Points, in no order, along strands that fork, close into loops and pass close to each other.
(in the rows, 128 means zero)
Points whose rows are less than 82.2 apart are linked; no others are. Some points are linked to none.
(1436): 125 141 135 146 123 111 118 102 116 131 107 127 99 128 103 147 146 108 113 136 145 109 98 133 159 165 130 134 100 87
(786): 111 101 139 108 182 122 152 174 100 107 151 127 109 132 114 86 131 154 161 124 124 135 96 117 155 128 131 108 129 111
(2129): 83 134 119 132 133 113 138 146 127 98 146 120 143 163 139 108 113 107 139 151 131 126 157 123 106 122 128 159 136 162
(2233): 128 126 132 131 153 133 110 125 134 84 151 114 112 103 136 147 126 134 109 150 122 119 170 121 132 152 135 140 107 134
(1803): 113 151 128 128 144 107 134 149 147 148 132 116 132 132 154 140 97 137 157 137 140 136 146 106 114 88 130 129 163 147
(1427): 142 128 153 128 144 124 142 125 98 157 127 126 140 142 94 128 142 117 118 129 145 126 60 128 115 142 121 103 122 111
(674): 113 139 114 123 151 118 137 156 96 126 153 125 92 112 119 94 138 116 119 146 128 120 116 134 161 129 121 117 112 115
(797): 111 111 119 102 112 111 151 125 106 140 129 110 130 131 111 131 133 137 132 110 125 96 105 137 132 104 137 103 126 159
(2039): 115 106 112 104 169 100 141 188 131 141 168 106 120 134 136 99 115 136 156 142 132 163 89 139 107 133 102 119 130 131
(255): 138 115 142 121 155 123 150 152 96 142 128 114 121 125 92 113 155 128 122 132 136 107 84 135 129 129 136 95 108 126
(1370): 145 124 127 113 101 117 130 101 146 140 114 113 128 117 123 144 113 124 93 114 126 119 159 127 125 133 138 157 112 132
(188): 128 111 120 84 92 153 109 105 144 121 125 122 119 101 142 140 146 156 136 96 115 101 148 117 149 127 145 111 138 143
(190): 119 123 114 100 73 107 151 127 139 122 144 125 138 137 134 118 148 134 155 88 126 126 163 114 144 91 132 127 132 152
(15): 121 142 149 136 172 103 121 150 149 149 142 151 132 115 149 153 102 141 163 143 152 152 108 113 123 118 118 125 117 115
(1764): 141 129 140 147 92 122 112 72 134 115 93 124 126 116 123 179 152 137 78 121 119 125 123 128 142 150 93 132 106 84
(458): 127 137 120 103 156 111 145 139 133 173 159 115 139 150 131 123 121 113 158 138 136 137 94 125 112 97 116 110 173 153
(1179): 135 134 127 148 95 149 126 112 154 160 138 135 175 140 148 131 113 82 92 120 130 124 116 123 79 115 108 160 156 128
(2035): 139 137 132 155 93 136 112 91 146 150 100 151 165 116 154 162 114 150 102 106 140 162 122 130 90 109 108 134 127 104
(542): 110 139 120 154 98 138 127 117 152 123 114 153 185 148 138 109 110 113 101 104 123 139 154 118 91 104 134 141 154 150
(261): 153 112 140 102 106 128 137 114 139 143 107 120 134 106 141 165 107 148 121 116 125 128 129 128 108 107 141 98 126 149
(2090): 112 121 132 106 155 99 140 128 113 110 149 121 137 113 138 119 124 131 124 135 118 117 125 113 135 141 128 105 115 128
(511): 132 138 119 146 179 105 119 136 146 144 164 123 165 134 134 111 114 105 142 154 134 136 100 134 101 151 86 138 146 131
(725): 137 90 108 117 80 176 107 97 120 127 111 144 116 102 120 115 141 163 123 69 133 113 142 161 154 127 129 131 138 118
(1183): 140 123 134 139 199 127 125 172 118 123 123 125 97 120 123 102 110 167 171 147 146 170 68 125 115 124 111 118 141 112
(1302): 107 97 122 118 146 122 154 164 98 116 147 115 96 127 101 103 161 126 153 117 124 90 99 114 175 137 158 115 113 116
(2001): 102 149 106 143 128 131 133 142 95 132 142 136 131 162 114 111 113 71 126 164 146 121 135 142 116 151 115 145 141 139
(656): 109 137 121 154 165 117 126 158 153 118 153 135 163 150 140 116 118 104 131 152 130 141 149 127 84 118 111 156 134 159
(1406): 112 100 109 138 85 162 124 145 183 134 90 164 173 140 168 133 109 159 109 78 109 169 180 139 91 83 149 135 154 131
(2185): 127 120 154 88 150 133 123 154 140 122 129 129 110 107 143 140 108 158 165 134 122 127 121 105 155 116 150 81 121 139
(989): 156 120 145 133 81 144 119 90 118 140 117 112 124 109 111 147 139 160 91 85 114 116 115 140 165 161 141 124 104 110
(222): 141 126 147 135 183 136 132 127 107 118 134 137 111 136 122 122 143 108 163 160 135 144 48 119 116 131 115 120 129 107
(2176): 140 128 147 115 152 157 128 113 86 115 108 146 102 138 94 120 149 133 157 138 139 119 76 114 143 124 157 122 120 118
(1260): 143 130 128 139 119 164 102 96 118 108 142 134 86 112 100 153 151 112 107 131 114 106 160 133 173 188 140 124 117 137
(1304): 129 106 122 108 149 134 131 126 122 129 144 114 84 115 100 132 160 116 121 128 110 91 124 135 181 186 156 116 115 118
(22): 139 128 158 146 177 139 128 135 90 121 120 140 114 145 103 116 164 128 161 150 134 126 59 126 141 147 132 120 111 98
(1783): 147 119 146 139 103 126 122 81 166 136 91 139 144 113 146 191 114 155 99 112 126 148 145 121 115 124 114 132 113 102
(1672): 121 130 112 133 108 136 119 114 163 116 123 137 147 112 139 136 147 138 116 96 114 100 192 117 136 99 148 144 129 159
(1164): 116 115 116 133 190 110 125 167 149 125 134 127 107 109 156 98 97 163 161 158 118 157 103 150 113 110 101 113 146 139
(941): 158 150 171 127 154 124 110 114 146 117 124 120 108 114 130 154 134 151 119 145 138 145 144 123 137 134 131 127 111 123
(492): 111 94 134 104 131 118 158 144 114 135 144 115 105 122 99 130 150 141 135 100 130 105 98 109 156 142 173 114 105 128
(887): 135 109 131 103 178 131 112 137 145 107 148 102 92 106 134 143 145 171 160 132 117 115 129 111 166 158 155 111 129 140
(958): 108 160 112 125 150 128 114 135 114 135 150 135 143 129 121 98 117 106 137 146 144 124 102 118 110 114 103 121 140 134
(2190): 137 109 94 129 65 147 140 117 85 133 113 142 105 122 94 115 149 117 128 90 129 112 132 155 170 140 149 111 123 131
(796): 139 124 127 123 82 178 86 75 158 117 109 141 117 111 120 152 146 151 93 95 120 152 171 134 135 166 138 149 119 115
(672): 120 102 111 166 74 174 121 119 121 109 96 153 169 147 143 95 120 126 91 92 116 147 159 166 91 117 132 151 151 119
(1927): 125 147 136 165 100 149 110 98 162 132 96 160 172 140 144 147 118 129 79 114 128 155 143 118 85 119 124 161 121 121
(916): 109 122 136 93 142 105 125 169 158 121 148 108 118 125 151 131 109 157 155 137 122 126 165 120 143 108 125 114 127 154
(2105): 118 94 115 119 65 165 122 114 126 91 121 143 144 123 144 104 128 145 114 79 116 111 175 142 130 98 131 134 145 143
(1098): 115 154 114 144 108 144 119 126 132 135 113 138 156 141 142 113 140 97 90 131 117 99 164 133 117 122 122 148 139 128
(1870): 133 138 145 123 155 92 126 165 170 154 123 115 132 122 150 157 73 143 156 140 141 135 153 116 123 109 129 129 145 135
(290): 141 129 110 154 71 143 108 74 120 126 88 140 116 108 120 149 155 123 85 114 124 129 133 146 146 148 110 133 114 77
(564): 104 125 116 116 116 122 150 156 82 123 146 126 107 141 101 94 149 117 158 117 127 90 104 118 173 107 133 111 124 134
(234): 80 126 103 133 147 96 141 162 126 103 164 109 132 153 121 89 108 107 142 151 137 134 145 137 114 117 94 152 147 148
(1248): 146 126 114 161 166 134 140 162 79 129 149 134 94 145 102 109 137 82 147 169 143 123 83 153 132 152 100 125 138 102
(99): 140 118 114 131 104 142 154 104 96 145 139 138 144 138 123 130 120 99 136 104 150 115 92 136 99 106 115 128 161 144
(1809): 115 133 121 125 99 105 138 139 169 149 146 135 180 150 142 135 107 104 142 108 125 138 142 110 98 91 110 133 153 163
(414): 136 120 132 170 94 152 117 91 150 127 87 159 171 131 122 132 125 133 71 103 122 154 155 157 92 125 112 160 119 114
(1981): 141 120 137 124 161 110 120 126 148 134 148 97 88 111 131 131 133 136 99 159 93 123 134 145 166 173 130 150 90 113
(1873): 151 108 154 141 125 145 129 105 106 119 109 121 90 133 81 161 177 133 119 110 137 111 99 130 162 172 146 110 111 102
(181): 100 128 119 105 135 95 145 163 148 147 170 110 134 160 129 121 116 129 178 133 134 132 99 107 118 74 95 103 171 158
(2235): 122 123 146 113 168 114 141 127 124 146 142 120 101 129 148 142 127 125 122 163 133 130 100 143 122 136 131 134 123 126
(211): 110 141 116 129 126 105 115 144 136 144 136 120 158 135 140 109 128 101 129 147 123 101 125 139 119 133 105 152 107 144
(246): 118 121 104 137 173 120 137 181 94 116 155 129 84 120 124 74 132 130 137 148 127 140 102 159 144 134 106 129 127 110
(1985): 135 92 124 121 79 153 125 106 156 120 113 137 145 110 153 123 115 165 113 75 119 130 175 146 130 100 139 130 149 144
(1171): 134 158 135 140 146 166 112 138 148 130 142 146 165 163 143 127 130 86 118 142 142 142 131 111 68 113 115 150 164 136
(1351): 147 154 151 119 138 123 114 134 132 132 128 117 135 127 129 124 128 129 105 148 137 134 157 138 116 125 119 133 111 141
(703): 139 123 132 96 108 161 102 96 149 127 119 119 122 112 127 158 145 148 119 113 118 111 160 132 137 157 146 129 121 148
(1242): 129 138 118 118 155 146 140 139 69 130 142 148 132 159 98 98 145 101 178 140 125 111 85 118 138 121 119 128 143 118
(751): 151 153 170 139 170 103 114 130 145 122 123 118 100 124 137 145 127 144 113 161 143 169 124 120 126 129 105 128 124 92
(1780): 131 145 134 97 119 138 136 136 101 145 147 134 148 140 146 119 127 135 167 113 127 126 98 95 128 82 120 96 153 140
(664): 120 121 106 117 75 122 146 110 110 115 125 136 148 131 127 103 133 126 145 85 133 117 146 119 128 103 128 132 150 140
(2134): 129 152 134 169 85 149 120 122 119 129 104 134 147 162 131 143 121 85 80 144 129 130 148 138 106 161 119 169 108 101
(879): 141 126 138 139 116 145 142 108 87 156 106 142 136 135 94 121 153 126 122 108 136 117 62 135 124 123 135 97 125 121
(139): 124 125 129 145 145 104 142 138 97 138 122 125 99 136 84 126 144 99 117 142 138 119 98 134 163 187 142 120 107 79
(1389): 132 130 139 136 177 94 131 182 170 153 130 137 117 112 153 144 75 148 177 144 137 161 130 137 129 120 120 108 138 117
(456): 113 143 129 137 177 118 119 142 149 115 134 135 116 129 156 114 119 137 133 163 126 158 147 140 118 141 127 154 126 131
(2189): 121 156 142 144 159 116 121 138 168 149 138 150 170 134 140 139 103 119 122 144 142 137 141 115 92 110 114 141 139 139
(2133): 115 108 114 119 69 173 118 110 109 112 116 150 128 124 129 114 132 136 125 81 136 90 160 152 152 123 129 140 134 128
(628): 131 151 112 143 108 135 120 94 118 148 111 155 153 123 104 123 130 106 107 119 153 125 115 143 97 124 103 130 123 127
(990): 106 147 135 140 124 130 119 133 153 123 123 125 150 143 168 138 108 129 140 131 132 118 150 103 116 104 153 148 150 147
(2143): 148 138 160 125 153 91 129 132 150 154 107 104 123 119 125 169 103 144 131 143 142 156 95 104 111 131 127 100 124 101
(889): 148 112 104 139 88 146 121 86 113 119 92 142 152 110 138 109 119 143 119 87 132 155 140 143 102 111 128 120 147 122
(523): 124 114 140 121 194 127 136 154 114 132 134 132 86 118 129 121 153 151 140 151 128 149 75 126 135 138 138 108 113 90
(1181): 153 131 163 129 155 119 118 119 129 116 111 131 109 116 115 160 150 136 148 145 151 143 84 114 116 116 119 114 101 115
(1757): 113 107 106 150 87 176 115 124 165 118 94 153 156 127 147 121 135 148 62 79 100 142 178 143 108 118 150 161 122 113
(147): 163 102 130 145 91 162 127 91 95 127 97 144 97 120 85 145 169 124 111 95 131 100 113 161 158 159 134 108 119 102
(143): 157 104 138 143 192 102 133 169 124 116 139 106 106 110 133 93 137 166 142 135 110 143 98 141 134 147 116 110 122 111
(362): 151 110 128 125 81 143 122 104 171 131 107 131 139 105 142 145 116 137 92 92 112 135 172 132 114 117 146 156 126 133
(1579): 128 144 139 151 152 113 127 109 131 130 120 111 98 137 134 162 132 115 91 174 125 127 132 144 125 147 105 162 114 93
(231): 117 151 117 155 166 151 116 150 103 110 147 135 119 157 121 99 114 85 132 177 140 131 123 148 101 145 101 152 151 132
(1697): 91 125 128 88 134 111 140 158 122 102 154 115 107 157 113 101 154 160 182 129 116 107 133 114 171 95 108 110 126 151
(1688): 138 133 129 130 82 173 102 92 145 120 92 162 146 120 145 133 153 154 109 102 129 155 164 140 115 137 139 147 123 113
(849): 105 127 103 124 122 134 126 142 96 94 146 115 97 124 107 111 140 116 128 143 122 93 168 135 161 139 134 120 124 148
(275): 151 155 132 136 132 131 117 109 138 140 111 143 164 123 143 142 110 121 138 130 145 141 126 100 87 100 117 103 166 135
(1073): 149 120 141 149 196 125 124 160 125 127 139 126 104 139 137 104 122 159 159 150 138 171 62 148 109 151 81 135 150 89
(2111): 137 131 143 108 142 113 135 142 117 136 143 97 118 138 118 116 124 129 114 147 119 114 145 155 139 148 131 134 114 150
(176): 113 109 113 150 78 193 116 107 132 109 98 165 143 133 149 110 139 138 94 93 120 146 169 160 115 125 145 160 133 115
(1322): 132 112 145 108 171 104 144 188 136 149 143 128 134 129 115 121 102 145 181 127 140 151 73 103 121 115 132 87 136 129
(1903): 129 137 148 135 116 124 104 83 164 115 102 133 132 119 140 188 141 144 101 133 129 131 144 115 125 145 110 152 95 103
(1760): 114 129 115 116 136 104 138 152 93 133 154 114 133 150 108 104 115 97 134 147 137 125 106 139 122 165 113 131 129 129
(1640): 115 143 125 114 131 141 143 132 80 122 144 152 125 144 114 88 136 103 150 132 124 101 104 119 150 99 122 113 137 136
(616): 141 103 144 119 170 98 146 166 133 129 134 91 103 124 149 117 115 146 167 147 118 141 91 126 132 127 150 109 135 144
(2137): 133 141 123 117 116 119 133 98 137 138 125 157 153 114 146 135 136 116 131 115 134 146 146 114 119 127 143 134 121 131
(651): 144 92 148 116 187 115 152 195 137 139 127 113 108 126 132 124 113 150 173 145 125 168 77 110 118 128 147 86 133 118
(925): 136 140 135 139 174 85 120 138 140 134 143 116 149 125 137 98 110 123 137 150 118 138 98 123 129 145 114 126 129 130
(519): 110 128 127 102 99 87 147 139 143 129 151 130 155 142 130 116 115 120 156 107 140 135 133 107 126 95 120 125 134 154
(114): 107 147 102 124 179 103 129 155 114 138 153 129 126 119 123 108 126 135 163 138 143 135 94 111 122 94 107 110 142 140
(931): 104 109 111 100 151 83 148 173 112 128 154 86 121 141 120 98 126 128 143 145 120 136 111 142 131 146 116 121 120 134
(1330): 113 151 122 127 92 143 123 120 122 124 126 145 176 148 128 108 111 113 133 112 146 143 135 118 92 116 127 143 145 156
(1728): 124 140 133 117 113 151 117 110 142 108 115 131 130 131 158 132 129 142 161 119 130 107 155 101 137 115 163 148 142 153
(1220): 144 102 151 132 167 105 124 128 137 118 137 90 80 119 132 141 148 140 114 152 103 137 104 138 157 181 127 142 97 85
(2156): 127 124 127 140 143 95 138 115 118 122 131 127 99 106 119 131 134 102 117 132 140 108 111 120 147 141 140 144 110 101
(1118): 118 100 95 133 69 148 126 85 137 134 105 126 134 123 120 136 127 126 101 104 108 110 168 164 137 150 149 158 118 141
(361): 125 137 136 166 164 110 117 126 131 115 130 108 96 129 138 138 117 111 109 177 140 147 106 141 103 149 89 164 127 93
(2159): 151 108 101 165 69 150 116 84 121 112 91 139 137 107 128 102 127 123 88 98 118 140 155 158 123 131 126 137 141 96
(2220): 159 129 165 127 120 117 116 99 133 121 102 134 119 111 111 154 149 132 115 114 149 129 94 117 122 127 115 117 104 99
(2034): 150 145 142 159 99 143 120 110 127 123 123 127 121 135 128 147 141 98 86 141 119 119 163 138 140 151 126 156 101 113
(2004): 134 139 140 126 143 144 117 96 102 111 104 140 111 124 111 142 145 135 152 144 150 127 101 121 120 130 137 124 110 127
(93): 148 123 134 150 80 154 107 77 145 140 116 107 125 105 124 160 120 153 79 99 96 121 146 133 159 161 131 155 90 119
(1562): 119 132 122 128 169 120 132 168 108 137 153 115 97 124 122 96 107 130 129 150 143 154 79 148 113 133 102 136 133 117
(1244): 139 130 110 169 81 148 116 70 157 132 68 130 132 131 129 150 137 114 65 120 104 127 158 146 120 136 124 173 123 95
(627): 140 145 144 154 106 138 121 89 173 138 83 125 126 142 134 161 133 110 65 141 110 130 146 130 110 120 129 176 112 112
(2045): 155 129 150 137 184 99 122 159 141 128 137 116 108 105 143 131 130 171 130 149 122 166 117 132 132 143 108 115 110 101
(233): 130 136 134 124 146 114 128 131 128 136 136 105 108 130 113 122 121 118 94 164 107 105 151 160 160 172 126 150 102 121
(2081): 115 120 130 111 167 113 134 180 129 100 157 124 133 133 157 107 106 145 181 145 138 138 133 119 118 107 104 128 141 139
(919): 122 139 145 114 115 145 117 113 170 136 108 156 138 111 153 165 98 159 121 112 127 146 179 107 129 118 162 115 137 139
(811): 135 145 114 159 127 137 128 134 86 121 133 130 83 128 107 139 145 104 122 159 133 109 141 136 177 172 141 121 113 107
(383): 131 144 140 128 117 128 129 145 182 143 115 131 149 121 151 168 89 141 106 122 115 148 188 105 119 114 153 143 115 136
(1364): 107 132 111 132 130 138 116 133 124 85 140 114 113 116 128 126 133 120 118 148 115 110 175 126 133 127 143 143 116 157
(1195): 143 149 153 138 138 112 123 159 190 151 109 125 153 130 154 175 76 125 118 153 123 161 170 106 102 125 137 141 118 120
(1154): 113 127 116 104 94 128 137 115 116 116 132 115 128 127 94 116 139 153 123 96 130 111 167 130 157 132 140 114 124 162
(702): 124 116 110 127 94 103 140 96 143 151 121 154 172 119 146 134 114 120 132 90 128 141 138 123 102 111 135 141 143 135
(743): 120 136 97 143 87 130 139 115 125 155 135 119 165 146 127 126 99 76 92 125 129 113 128 138 92 134 109 153 153 131
(1585): 97 139 103 130 79 109 146 132 129 139 148 120 170 165 127 114 109 83 102 121 121 117 151 122 113 130 107 157 147 136
(1344): 127 141 90 152 80 131 143 126 83 135 123 134 123 135 126 131 139 87 130 131 133 107 150 143 146 145 139 133 130 129
(1165): 136 122 158 96 152 135 131 131 122 128 131 141 115 108 117 134 138 153 141 121 131 132 102 115 152 128 156 93 103 133
(502): 144 142 148 116 100 141 106 86 138 120 100 156 125 112 125 135 144 131 107 111 145 122 121 125 132 127 117 128 118 95
(1998): 109 109 140 90 142 96 164 162 123 125 154 94 112 154 136 119 132 148 174 133 111 141 112 110 146 95 132 82 146 151
(576): 117 135 136 100 135 116 145 137 112 125 150 121 135 145 149 125 134 154 164 122 113 125 128 100 152 96 137 90 150 150
(1536): 149 121 139 127 104 118 147 114 100 151 125 108 137 120 109 140 135 142 93 102 116 124 105 126 143 158 147 105 103 114
(1918): 127 139 131 113 98 141 117 103 108 127 115 142 116 118 124 122 135 116 101 120 135 105 128 139 143 138 129 120 115 110
(956): 111 113 100 123 65 114 145 107 147 139 124 138 159 139 151 106 121 117 120 87 118 138 148 131 117 90 121 140 165 135
(2211): 127 117 101 118 84 136 153 103 91 130 117 142 130 130 113 100 151 136 146 84 119 125 117 131 149 94 140 102 146 144
(1743): 139 133 116 120 90 143 123 125 153 136 101 144 170 130 145 133 103 130 142 107 140 147 144 115 81 82 123 110 179 149
(987): 148 102 138 107 114 135 149 112 121 143 112 138 129 114 131 154 130 158 145 87 133 120 116 126 130 98 152 96 138 141
(1685): 92 122 134 90 125 106 128 156 152 98 156 113 112 154 133 130 143 161 172 138 114 123 174 114 154 90 115 111 129 170
(45): 139 137 144 119 150 104 139 103 143 152 130 111 110 130 146 161 120 117 103 162 117 132 124 134 123 136 127 152 113 113
(1921): 150 140 139 128 124 142 126 116 113 139 147 133 148 133 115 134 111 99 137 126 154 138 74 113 89 111 111 114 150 146
(982): 123 103 124 111 90 160 116 79 128 121 114 134 119 117 108 146 132 140 115 105 121 113 147 155 149 168 150 132 113 150
(556): 145 147 143 112 145 126 120 137 132 127 133 122 140 125 147 138 93 124 159 153 141 148 106 100 94 107 123 89 158 143
(435): 157 138 156 141 119 144 121 101 116 120 138 116 99 117 115 160 154 128 94 133 115 118 140 136 156 163 129 131 98 114
(1732): 128 138 119 148 177 109 120 128 124 106 144 125 107 111 146 119 143 143 141 154 122 153 130 127 142 159 135 144 106 116
(711): 131 109 112 105 96 153 127 95 110 147 92 149 127 113 128 120 140 155 127 86 141 120 110 160 130 116 132 114 139 107
(2149): 142 105 100 178 62 169 121 96 132 116 79 146 132 133 132 132 132 99 72 112 108 133 173 168 121 150 139 157 130 96
(1416): 145 102 140 121 114 143 160 111 103 152 106 128 130 121 94 132 167 150 106 91 123 127 89 132 137 132 163 88 116 116
(2012): 138 121 137 106 118 115 139 128 128 136 128 108 134 124 145 139 120 129 141 130 124 117 130 127 109 104 137 110 133 172
(600): 142 163 138 153 146 121 123 124 96 135 131 124 120 140 114 117 146 112 132 156 139 141 104 134 132 156 123 132 117 107
(1349): 129 161 143 154 114 162 109 117 110 107 120 128 130 151 137 128 129 92 121 161 152 129 119 121 93 132 121 161 134 123
(186): 111 87 109 146 86 160 119 129 179 130 87 150 184 132 159 122 114 156 83 91 95 157 166 156 89 102 137 156 134 127
(731): 120 110 128 96 162 93 149 190 136 130 159 123 129 128 137 124 98 142 178 133 141 158 115 110 118 109 107 96 142 130
(1170): 114 103 139 103 151 115 158 156 108 140 139 116 131 139 102 113 140 133 142 122 126 114 79 116 126 102 137 84 126 150
(1625): 99 113 129 95 141 87 156 167 135 129 160 102 117 177 127 117 132 146 197 140 119 141 95 101 135 72 100 79 167 145
(675): 163 128 129 155 90 138 127 79 122 120 101 130 138 110 134 130 127 116 78 116 116 116 141 147 117 120 123 131 131 118
(1598): 112 142 99 111 156 139 138 158 84 125 176 127 136 164 122 94 139 108 182 148 121 122 101 117 129 113 94 123 162 132
(436): 137 136 130 105 136 129 128 113 119 131 110 131 130 123 122 133 133 130 154 135 150 119 108 123 109 110 136 117 130 146
(51): 135 123 164 120 181 126 131 127 127 134 126 117 87 129 143 148 144 147 127 162 125 139 87 136 139 143 136 111 122 104
(2243): 132 119 145 74 130 147 110 136 159 124 133 125 107 102 139 151 126 159 148 119 121 115 148 112 152 125 153 100 122 155
(597): 149 116 114 125 89 141 130 107 131 141 97 145 166 116 146 126 107 155 144 91 130 161 138 135 100 94 129 95 162 143
(727): 124 143 118 118 110 115 139 137 153 148 138 115 146 125 140 146 116 133 101 121 116 128 181 116 123 111 136 158 114 145
(363): 127 134 101 139 89 138 142 124 78 139 130 130 134 142 117 118 128 86 137 127 139 106 105 137 118 126 124 122 141 135
(1200): 122 146 154 147 174 116 119 144 169 119 124 138 135 132 144 137 95 133 107 163 127 151 151 125 104 116 127 145 123 136
(2162): 132 146 145 125 142 105 121 112 143 139 129 156 150 117 139 146 117 119 146 127 147 157 114 111 115 130 129 134 106 121
(1910): 107 136 108 138 185 115 117 162 159 129 155 133 135 131 145 101 94 131 158 163 134 158 112 140 101 109 94 136 160 149
(2269): 121 123 120 85 108 140 126 107 110 121 130 143 130 115 135 124 153 127 131 120 124 100 130 119 144 137 141 107 120 126
(488): 130 153 144 149 172 119 107 121 155 129 144 139 158 132 131 134 106 110 125 153 143 150 108 114 86 133 92 135 134 123
(1425): 112 139 136 109 95 121 134 133 114 135 147 136 150 145 117 103 111 111 153 112 141 142 110 122 119 110 121 129 130 164
(563): 110 137 119 113 156 121 122 154 114 99 145 125 135 136 132 105 132 140 168 142 139 103 147 118 135 108 111 139 133 144
(1356): 100 124 108 103 117 126 143 131 91 104 149 106 108 134 90 116 151 151 136 116 114 98 149 126 168 132 143 100 125 161
(293): 125 141 134 126 120 152 115 122 96 96 125 145 133 136 138 114 122 98 145 139 150 109 115 111 111 122 122 149 129 123
(9): 117 99 139 101 188 131 145 163 120 121 142 134 105 112 110 122 152 166 147 129 127 133 97 117 152 136 150 99 101 112
(2230): 116 138 125 83 126 135 117 143 148 122 135 136 123 110 140 131 142 147 145 126 129 117 165 115 142 98 132 113 119 149
(1745): 157 119 152 118 133 98 130 115 162 155 109 101 111 104 126 186 119 145 120 126 135 134 106 108 133 136 143 124 99 106
(1313): 134 170 126 150 126 120 118 111 109 145 136 134 150 128 112 111 130 98 117 141 142 133 107 126 119 133 109 131 122 127
(1567): 163 160 154 151 113 140 111 131 163 146 104 146 159 119 162 159 105 127 131 128 136 157 154 106 98 92 131 107 141 129
(108): 127 136 121 127 190 125 128 152 112 127 128 122 108 123 117 104 128 149 179 147 136 138 77 111 119 103 128 116 143 132
(1799): 121 126 128 109 170 105 147 138 124 169 156 118 127 140 130 123 126 109 131 147 133 124 82 140 112 128 113 115 145 131
(1610): 135 158 136 157 151 139 114 125 141 131 158 127 163 148 136 134 118 82 95 158 135 140 120 115 82 143 92 147 148 114
(111): 127 137 100 149 75 151 118 117 125 114 124 119 110 124 118 128 133 102 99 124 112 104 186 132 162 160 155 143 131 142
(1046): 129 110 132 103 173 126 134 152 107 93 145 124 101 127 139 99 124 143 174 138 136 136 109 121 138 143 133 132 127 114
(544): 106 110 94 128 70 134 141 99 134 123 125 115 138 139 122 130 133 141 96 97 96 113 190 149 140 115 138 141 136 168
(1201): 135 152 119 154 144 129 116 126 97 117 135 116 110 123 128 123 151 117 132 155 128 126 140 135 146 162 137 140 100 123
(1208): 130 136 114 152 107 135 117 108 118 117 134 129 88 121 104 148 129 97 105 145 121 107 168 138 183 179 153 144 110 118
(828): 115 140 102 128 100 110 129 121 136 147 120 129 175 125 134 118 137 118 114 115 116 97 147 137 114 112 112 135 120 149
(1831): 127 96 130 102 131 107 135 132 147 140 132 97 113 100 117 157 131 160 142 100 118 117 115 99 156 144 176 102 110 136
(2210): 116 143 119 119 112 156 115 114 146 120 115 151 143 127 140 127 147 127 89 117 124 105 175 130 124 121 141 146 123 139
(1210): 104 109 102 142 73 134 140 121 163 130 110 119 152 139 134 132 120 135 82 96 98 128 186 133 112 93 153 162 131 166
(1779): 137 128 91 162 57 150 130 121 88 129 118 145 120 129 106 130 137 106 124 112 126 103 167 156 174 157 148 128 123 138
(242): 132 123 150 135 163 109 142 137 137 161 117 110 127 121 120 154 132 144 137 132 133 141 58 99 117 131 151 96 115 111
(459): 147 157 151 133 142 134 111 140 172 134 105 147 123 110 154 170 105 144 145 134 136 137 173 106 129 102 147 104 137 134
(2177): 135 111 130 112 137 94 145 125 135 145 133 95 121 109 127 161 117 141 136 120 133 121 118 109 132 142 158 128 107 124
(1045): 119 123 110 157 95 145 132 106 126 120 97 147 178 140 127 116 113 130 88 94 128 123 170 145 96 124 125 153 143 131
(807): 123 152 139 167 89 175 116 125 99 104 116 151 135 157 134 132 122 86 100 140 144 114 144 135 109 141 127 158 127 116
(525): 158 96 108 158 68 145 112 78 111 128 86 147 110 108 102 141 152 124 97 103 117 121 130 178 161 163 118 114 120 84
(1147): 125 109 114 116 107 122 140 131 102 136 126 122 105 133 96 130 147 107 127 126 115 77 132 146 181 175 150 110 114 127
(669): 109 129 121 131 132 104 142 129 119 109 141 118 138 132 125 115 137 125 151 124 135 81 149 120 139 103 122 136 140 157
(739): 139 166 123 126 140 125 114 144 143 133 118 118 139 130 131 102 138 116 123 153 136 126 154 125 102 111 130 147 140 153
(289): 116 141 128 140 179 114 109 179 177 143 140 141 132 124 160 132 77 129 181 166 142 167 122 127 100 115 106 124 154 133
(380): 137 110 143 121 170 135 104 123 139 102 153 108 89 100 125 154 140 161 130 137 121 116 136 123 151 168 136 127 100 133
(1013): 134 92 137 117 166 121 127 149 125 122 145 97 78 106 118 124 155 130 123 135 112 109 103 125 167 172 152 123 107 94
(1105): 142 143 157 140 154 139 97 124 152 83 133 125 100 116 135 146 146 132 105 159 130 144 162 123 132 154 114 150 100 107
(1600): 115 129 116 135 138 103 147 137 81 130 131 126 116 146 93 117 120 96 129 144 139 107 123 143 147 175 135 124 130 111
(695): 97 128 107 103 143 114 140 167 91 98 148 118 103 149 99 78 147 137 179 141 118 105 115 124 170 100 112 118 136 135
(203): 105 144 118 133 111 105 139 147 159 141 163 119 182 161 127 104 114 81 121 122 117 135 149 107 102 115 111 155 151 157
(2102): 133 115 114 132 163 133 151 161 70 120 142 136 101 145 105 103 149 92 161 148 134 107 95 139 143 138 127 120 128 106
(425): 125 130 126 117 130 125 123 140 107 123 150 120 100 96 99 122 140 135 103 117 127 106 125 124 171 135 133 113 93 126
(1278): 130 144 137 149 132 110 122 133 160 147 137 119 166 132 143 121 112 91 106 150 116 116 132 129 112 132 111 176 104 135
(1592): 140 139 145 132 150 140 123 128 129 99 138 125 117 124 154 126 128 132 163 146 129 133 143 106 134 110 153 135 133 154

A fork is a point with three links, a tip a point with one. Leave the first point through the second and follow the links. Name the first fork or tip that comes.
(383); (727) | (711)
(989); (1536) | (2012)
(1045); (414) | (1873)
(1873); (147) | (1045)
(711); (725) | (383)

How many points has the smallest loop of links through each point below? Write - if it is on no loop.
(1183) | -
(1389) | -
(188) | -

Name the points in between on the shortest way along the links from the first point to the second, in order.
(1685); (2004) | (916) (2230) (2243) (188) (2269) (1918) (502) (2220) (1181)
(139); (669) | (1600) (1760) (931) (2039) (731) (2081) (563)
(1998); (436) | (1625) (181) (458) (1799) (2235) (51) (523) (9) (1165) (2185) (2243) (188) (2269) (1918) (502) (2220) (1181) (2004)
(414); (2211) | (1045) (542) (1330) (1425) (519) (190) (664)
(1183); (807) | (108) (114) (958) (1313) (600) (1201) (811) (1208) (1260) (435) (2034) (2134)
